Each row is a point on a landscape with many valleys, with its height.
From any point a ball rolls to the lowest of the 2 points nearest to it. It stops when none of these is lower. Distance is the straight distance between rows; heights are no part of it.
ket height 100: [-35  27  31  -2  42 -14 -15  21   3 -20  -2 -21 -12   8 -10  15 -42   7
  15 -18  10 -38  58]
keli height 199: [ -7  -9  13  -3  58 -33 -25  13  29 -21 -21   5  23  56  -5  36 -23  27
 -38  12 -14 -10  60]
Zofip height 58: [ -3 -38  11 -43   1 -21   4 -42   5  19 -26  37  21 -29   0  50  -5 -37
 -27  37 -42  -7  -2]
Lirav height 111: [ -8  -7  -2  24  41  -8 -49  31  29  19 -27  26  30  54   6 -16 -10  -1
 -15   7   0 -14   7]
peve height 513: [ 20  -4  28 -21 -48  12 -19 -10 -21  24 -11  -5 -31 -25 -10 -20 -15 -25
  50 -33   8 -14 -45]
fami height 328: [  0 -23   4 -25 -20   6  31 -36 -11  -7  17  -4  -2 -31  -9  23  11  -3
  15  -5  -8   5 -13]
Zof height 140: [ -5 -45  -2   2  51 -30 -24  13  44  -2 -38  24   6  28  -9   5   8  -4
 -50  34 -11  -7  18]
vavi height 541: [ 32 -53 -11 -50 -59 -10  19 -52  -8  22   4 -16 -72 -36 -31   3  21  -9
  46 -30 -14  22 -45]
Noto height 148: [-19  15  27  -8  46 -33 -21  14   9 -27 -24  -2  -1  29 -15  30 -43  21
 -12   2   2 -38  74]
Bado height 326: [-31  38 -11  10 -35 -18  63   0 -37 -18   3 -19 -27 -63 -20  23 -25  19
 -13  18   1  -8  43]
zif height 214: [ -1 -66 -26 -14  32 -15  15  -3  35  13 -33  40  -5 -14  10  11  32 -34
 -52  45 -30  15 -20]
zigaz height 367: [ -4  36 -11   9 -34  -8  35   0 -41 -35 -13   2 -21 -41 -21  12 -12  34
 -16  31  15 -15  27]
pev height 123: [  6 -46 -23  -4 -25  28  23 -30   5  18  26   7  23  -6  14   4  37 -16
  20 -14 -20  36 -66]
ril height 105: [  0  75  -9  35 -30  39  42  26 -26   9  46 -35  -9 -30  16 -37 -15  14
  27 -29  10  14  -6]
vuko height 580: [-10   3  24  -4   7  20 -47   3 -12  48  -2   2  34  22  29 -13 -21 -49
  40 -36   5 -13 -43]
zil height 337: [ 11  13  -5  20   7  15  -3  10   6 -20  17   0   9  10   2 -20  16  22
   0   4  15  -1  -3]
sazi height 606: [ -2 -33  -2 -41 -13  -1  40 -27   4 -12  54 -45 -61 -44 -13   6  31  -6
  42 -46  -7  27  -8]
Vuge height 204: [-12 -10  23 -48 -29 -18  23 -62 -34  27 -30  25  23 -27  -4  64 -31 -36
   5  26 -18 -16   1]
dod height 77: [-29  49   4  11 -13   1  33   4 -31  -6   4 -12   8 -19   9  22 -47   6
  25  -2   7 -16  25]
levo height 165: [  6  72   1  21 -60  39  41  10 -49  22  22 -22  -6 -30  13 -20 -31   1
  39 -20  10   3 -24]
korat height 353: [ -5 -16   2 -14   3   0  28 -30  -6 -10  17   4  23 -20   3  33   5   2
  -2  16 -13   2   2]
delo height 197: [  7   9 -18   3  40 -12  25   2   6 -40  21  -5  38  36  10  43  -4  53
 -48  35 -20  32  49]
zat height 112: [ 43  47 -11  28 -15  41   3  24  -4  -8  44 -26 -33  -4  12 -60  45  25
   3 -28  25  18  -7]
pinib height 446: [ 30  48  19  20 -36  14 -37  17 -31   5 -25  19 -10 -14  -5 -35 -16   5
   7   3  25 -39   0]
pude height 509: [ 34 -42 -14 -36 -79  -7  15 -45 -22   9 -17   7 -67 -51 -40  -3  25  -2
  21 -14  -3   2 -36]
somo height 414: [ 33 -13  -8   4 -55   0 -23  -5 -11  -9 -35  28 -39 -33 -26 -37  25   8
  -4  13  19 -20 -19]
zuzu height 164: [  5   0   6  21  48 -10 -37  31  46  -6  -8   5  17  64 -12 -19   7  27
 -32   7   6  -3  14]
Mida height 338: [ 11 -20  -4  -7  26 -21  -6  -7  31 -49   6 -19 -30   7 -26   1  51  26
 -58  28  11  14  34]
labi height 44: [-28  25  32   2  32   5 -10  23   6 -11  20 -32 -13  -2  -1  -4 -30  -3
  35 -35  11 -27  30]
zar height 238: [-29  38   4   3 -61  -3  41  14 -43   8   2 -32 -54 -65 -27  -9 -32   1
  27 -21   8 -14  14]
zaz height 193: [-48  58  12  19 -48  -9  35  28 -32  19   8 -52 -38 -57 -16 -17 -51 -13
  31 -35   4 -14  19]
Gimit height 491: [ 20  -3  38  -9 -29   6 -49   5 -11  28 -25   5 -25 -14  -2 -36 -16 -38
  41 -29  10 -30 -36]
mibul height 139: [  8 -18 -20 -10  41 -12  14 -16  24 -31  22   0  34  17  10  32  27  25
 -56  38 -22  35  26]
zifen height 168: [-20 -49 -17 -12   9  -7  -2 -20   0  36 -23  41  41   2  21  39  -4 -49
 -13  20 -31   0 -30]
gal height 286: [-41  54 -15  28 -49 -15  55  19 -33  -9   4 -34 -35 -68 -24  -7 -28  19
  -3  -4   0   0  37]
baf height 124: [-42  40  16 -16 -15 -15  36 -22 -44  10 -10  -8  21 -18  12  47 -61 -23
  37  -4   6 -21  27]
dimo height 208: [ 49   6 -15  32  -2  22 -31  21  30   4  16  -4 -30  22   6 -80  69  12
 -21 -13  27  28 -16]
Vibi height 244: [-23 -23  20  -6  62 -23 -33   4  30  -4 -10  10  27  36   4  27 -15  -4
  -9  -2  -9 -21  38]
rukik height 424: [ 33  43  -3  20 -48  16 -12  12 -30 -15 -17  17 -14 -20 -13 -31  -2  24
   0  14  26 -23  -4]
rito height 374: [ 17 -14  10   1 -26  -5 -26   4  -2 -16 -27  17 -31 -26 -26 -21  10   6
  -3   8  19 -29   0]
kevo height 293: [ -9  -4  10  -7  28 -13   1  -6   6 -26   2   2  13  -2  -4  27 -11  13
 -10  13  -3 -14  33]
Panum height 271: [ -8  11   5  -7 -39  11  35 -24 -30  -1  11  -4  -1 -31  -2  15 -12   2
  28  -2   4  -4 -16]
Meb height 288: [-10   4 -15  12   8  -1 -11  -6 -20   4 -11  38  64  30  27  32 -19   7
  -3  15  -9   1   8]
luz height 301: [-10   3  26  -3   7  -9 -52   5   0  11 -36  16   5  11   0 -10 -24 -30
  24 -12  11 -44   6]
sevi height 570: [ 25 -53 -17 -38 -38  -4  27 -49   4   7  29 -22 -57 -32 -16   3  46  -7
  42 -39 -11  37 -36]
kagib height 569: [ -2 -27  25 -16  -9  15 -37  -1  -4  51 -17   0   7   7  17 -17 -17 -55
  46 -40  -5  -2 -66]
neno height 461: [ 41 -12 -11  -6 -87  10  -3 -22 -26   7 -27  25 -44 -41 -27 -26  20   0
  15   0  11  -8 -39]
sigog height 109: [-11  -6  36  -8  26   5 -32  15  15  -4  13 -20 -17  -3  -4 -19 -11 -12
  34 -35  13 -31   6]
gupo height 396: [-15  59   3  32  16  24  19  34  -1 -15  40 -37  -9  -3   5 -25 -17  24
  17 -25   8  -3  22]
Pib height 213: [ 49 -18 -32  24  -9  24 -22  22  32  31   6  14 -32  10  23 -87  70 -13
  -6 -15  13  41 -43]
vafil height 235: [ -7 -33 -43  17  21   1   3   6  12  11   3  32  56  27  25  21  18   5
 -39  32 -17  29 -17]
gunu height 166: [ 55  38 -12  32  -4  33 -21  24  15  -7  34 -20 -37  20   5 -71  67  31
 -20 -16  31  28  -4]
dokeg height 471: [ 37  28  39   7 -33  11 -58  11 -26  32 -35  14 -18 -11   0 -41 -24 -35
  22 -19  23 -49 -17]
ral height 178: [ -8 -45 -14 -12  -6  19  28 -34  -2  18  27   8  41  -5  17  29  22 -20
   7  -2 -25  28 -45]
kisir height 194: [ -6 -44 -50  17  44  -7   1  25  33  14 -12  31  39  45  21  10  20   3
 -60  48 -20  37 -11]
Zit height 305: [-11  22  -7   0  -4 -10   5 -15 -32  -7 -14  31  48  13  18  43 -32   9
   3  18  -3 -12  28]
Pugu height 601: [-16 -12  20 -14   3   9  -1 -14  -9   7  14  -6  18  -3  10  12 -12 -20
  39 -20   1  -5 -22]
Bak height 145: [  4 -56 -13 -29  39 -16   7 -20  41  -3  -8  19  11 -16   7  22  39 -23
 -60  40 -40  22   0]
Dul height 397: [ 15  43 -12  20 -35   4   6  15 -29 -38 -14   1 -24 -20 -24 -16   4  41
 -21  25  26 -15  16]
marur height 134: [-28  60  16  18 -16  12  21  19 -25   7  18 -33 -11 -25   6 -10 -45  -9
  39 -30  11 -16  11]
voron height 227: [  9 -53 -19  -6  40 -33  -5   6  52 -13 -38  18 -18   8 -15  -6  39  -7
 -75  53  -9  15   7]
laboz height 246: [  4  10 -11   8  20  -9   9   0   2 -39   5  -1  15  11  -3  20   1  39
 -31  30   1   5  34]
silid height 331: [  0   3  13   4  -4  -8 -32   4  -5  -8 -30  24   4   0 -11  -3 -12   1
   1  13  12 -35   9]
kepaz height 329: [ 17  12 -12  19  44 -13  -4  26  42 -42  20 -27  10  79 -21 -11  28  49
 -49  19  14  29  24]
pubon height 218: [ -2  34   6  -3 -63  27  44 -17 -44  16  12 -15 -12 -31  -3   1 -23   2
  48 -17  12   3 -31]
Sasuz height 639: [-23 -17  24 -27   6   3  28  -4   1  -8  49 -55 -38 -35  -5   4  -5 -10
  52 -50  -2   7  -2]
tuko height 130: [ -7 -35 -34  24  54 -12 -19  48  47  22 -27  33  24  68  11 -12   7   4
 -52  34  -4  22 -10]
Dakep height 621: [-27 -16  38 -27  16  10   3  -5  -5  11  38 -43   0  -7  14   5 -21 -28
  65 -53  -2   2 -26]
kasot height 170: [-23   7  24 -33 -15 -15  24 -38 -33   9 -13   8  12 -25  -2  55 -38 -23
  18  12  -6 -24  15]
butov height 352: [-15  57  -2  27  31   2   5  32  -5 -22  10 -11  25  38  12   8 -39  43
   2  -3   2  -7  49]
Dom height 323: [-28  40   2   3  21  -7  -8   0 -28  -2 -12  13  46  32  26  33 -50   5
  23  -7   4 -17  46]
gogi height 138: [ -2 -47  22 -51 -23 -11  19 -60  -7  32 -25  20   7 -36  -7  51  -7 -45
  -5  20 -40  -3 -22]
rugi height 285: [ 13 -46 -17  -5  25 -24  -1 -10  41 -31 -10   3 -19   5  -9  -4  63   2
 -65  41  -4  29   8]
beroz height 128: [-18 -40   1 -21  19 -22 -11 -21   5  22 -33  41  40  -5  15  46 -14 -40
 -22  25 -33  -9   4]
Rupub height 60: [-16 -32 -17  14  48 -16 -29  27  31  20 -37  39  33  50  14  10  -9  -6
 -33  24 -11  -4  10]
nur height 141: [ 31 -34 -41  19 -13  31  -6  21  24  45  -2  25 -13   5  25 -62  52 -32
   1 -10  -3  35 -73]
sisit height 378: [ -8  34  -3  19   6  14  21  11  -6 -27  30 -21  -1  -6   4  -8  -1  28
   9  -3  10  -2  16]
Tet height 224: [ 25   5 -15  30  24  -2 -26  31  43 -11  -8   3   8  57 -14 -46  35  29
 -49  26  20  21  -5]
Voru height 53: [  6 -29  -3 -37  30 -16  13 -32  25 -19  17  11  26 -18   6  40  31   1
 -52  41 -40  25  20]
lim height 28: [ 22 -36 -27   2 -30  27   4 -12  11  24  11  12  -1  -6  15 -34  41 -21
  25 -18  -9  31 -68]
zamor height 537: [  9 -42  26 -37 -41  -6 -17 -26  -7  25 -24  -7 -39 -28 -19  -1 -12 -32
  49 -36  -1  -8 -48]
nulaf height 588: [-15  14  21  -5  -2  15 -21 -10 -23  29   1   3  37  14  21   8 -29 -34
  46 -24   4 -13 -26]
zon height 336: [-27  59  -6  16  19  -6  15  16 -25 -12  -5   3  33  27  24  31 -58  24
  11  -1   3 -10  64]
buba height 278: [-26 -18  28 -10  36 -18 -44  -1  13   5 -23  12  17  18   4  12 -23 -28
  17 -12  -1 -39  18]
vanu height 203: [-16 -40 -17  -6 -11  12  14 -31 -14  35   2  28  51   3  19  38   1 -32
   5   4 -26  17 -52]
Mak height 358: [ 16   8   1  12  42  -9 -14  25  48 -42  20 -33 -24  60 -31 -25  45  44
 -45   5  25  20  23]
buv height 556: [  2 -49  29 -32 -17  -1 -27 -14   5  39 -16 -12 -20  -8   3 -10  -8 -47
  54 -45 -11   5 -67]
Zazi height 375: [  6  -4   6  -2  37 -22 -14  18  38 -54   6 -37 -43  34 -46 -10  38  39
 -55  16  23   0  44]
ledez height 267: [-18 -23 -27   5  27   1  -3  -6  -2  14  11  32  73  33  31  47  -7  -2
 -16  15 -25  20   2]
nodu height 280: [ 23   2 -20  22  10   8 -10   9  25 -33  15 -11  -5  27  -4 -34  55  32
 -28  16  25  25  -2]
vatum height 372: [ -6  66   6  35  33  22   1  41   2 -11  31 -27  13  30  14 -16 -26  33
  10 -20   7  -8  29]
Rep height 291: [ 19  31 -25  29  20   3   9  19   5 -42  19 -14  20  47  -1  -7  15  55
 -34  29  12  25  22]
biba height 38: [ 28  58  -2  31 -20  44  16  26 -16   3  52 -33 -20 -20  17 -50   9  15
  22 -34  15  10  -8]

Where does a ball stop that starts at each point below?
somo -> labi
Mak -> Voru
nulaf -> dod
Zit -> Rupub
dokeg -> dod
korat -> Voru
Sasuz -> labi
gal -> dod
